The views of a scene show one set of named points, each view turned or mirrored, shifted and resized as a whole, with a little noise and some points left out.

Scene 1
View 1
Q502: [  2,   4, -36, -44,  22, -14,   5,  36,  -9]
Q601: [  3,  -9, -22, -20,  -3, -17,  19,  25,  -8]
Q950: [ -8,  17, -24, -20,   8, -11,  20,  59, -13]
Q100: [ 46, -38, -34, -36,  61,  -7,  -4,   0, -23]
Q676: [-14,  -2, -29, -29,  -8, -16,  17,  46, -36]
Q310: [-20,   4, -36, -41, -14, -22,  15,  44, -20]
Q556: [-18,   1, -52, -62,   5, -23,   0,  39, -26]
Q139: [ -2, -17, -29, -31,  -4, -17,  16,  23, -23]
Q772: [  4,   5, -44, -51,  30, -16,  -1,  39, -19]
Q250: [ 22,  -1, -34, -43,  44, -12,  -1,  19,   6]
Q165: [-20,  20, -51, -61,  10, -22,   2,  51, -11]
Q198: [ -2, -11, -36, -33,  10, -14,  11,  38, -39]
Q489: [ 17, -38, -26, -17,  20,  -9,  14,  33, -65]
Q402: [-13,   3, -32, -26,   9, -13,  16,  61, -49]
View 2
Q100: [ 18,   2, -38, -28,  19,   6,  18,  12, -25]
Q601: [ 13, -15,   2,  -3,   5,   9, -21,  -3,   2]
Q139: [ 12,  -9,  -4,  -5,  -5,  12, -19,   8,   5]
Q676: [  7, -17,   5,   6, -17,   2, -25,  13,   5]
Q950: [ -1, -33,  12,   8,  -6, -13, -19,   4,  -6]
Q165: [ -5, -41, -11,  -4,  -8,  -2, -15,  33,   4]
Q402: [  1, -19,  -3,   4, -17, -11, -10,  19, -10]
Q250: [ 11, -18, -25, -24,  26,   5,   6,   7, -14]
Q556: [ -3, -35, -14,  -7,  -8,   8, -20,  33,  12]
Q198: [  8, -13,  -6,  -2, -13,   1, -13,  19,  -3]
Q489: [ 19,  16, -15,  -2, -20,   1,  -3,  17, -15]
View 3
Q556: [ -4,  -2, -10,   7, -16, -12,  -6,   5,  15]
Q198: [-8, -2, -5, -4, -3, -2, -3, -6, 12]
Q601: [  2,  -4,  -3, -11,  -4,   5,  10,   1,   6]
Q489: [-14,   4,   3,  -4,  17,   3,  -5, -17,  11]
Q250: [ 20, -16, -13,   2,   0,  -2,  -6,  -6,  -4]
Q310: [ -9,  -2,  -6,  -7, -19,  -5,   5,   7,  16]
Q950: [ -7,  -8, -10, -14,  -9,  -3,   1,  -7,   9]
Q402: [-12,  -5, -11,  -9,  -5,  -6,  -6, -12,  10]
Q502: [  5, -11, -12,  -2,  -9,  -5,  -4,  -3,   5]
Q100: [ 18,  -9,  -2,  10,  26,   6, -15, -16,  -4]
Q772: [  3, -12, -13,   2,  -8,  -8, -11,  -6,   7]
View 4
Q139: [ 15,  37, -20, -28,   5,  17,  26, -17, -17]
Q402: [-13,  30, -40, -16,  23,  15,  10, -19,   1]
Q198: [  0,  37, -33, -23,  12,  11,  15, -17,  -6]
Q489: [ -4,  63, -40,   6, -10,  16,  14,  -8,  -3]
Q556: [  8,  26, -33, -52,  26, -16,  11, -20,  -9]
Q100: [  7,  76, -24,  27,   7, -23,  37, -54, -17]
Q502: [  6,  26, -24, -23,  35,   3,  24, -38, -12]
Q772: [  0,  29, -32, -23,  34, -15,  19, -39,  -9]
Q676: [  0,  28, -31, -29,   3,  38,  11,  -1,  -5]
Q165: [  1,  21, -37, -45,  36, -13,   7, -27,  -5]
Q950: [ -6,  11, -25, -24,  35,  35,  17, -22,  -5]
Q310: [  9,  16, -27, -51,  22,  17,  14, -11, -12]
Q601: [ 18,  39, -16, -15,   1,  29,  31, -20, -20]

In a view up to two points have been moved. Name them for each view, in the order of its rows, or write none.
view 1 => Q165, Q402
view 2 => Q250
view 3 => Q950
view 4 => Q676, Q601
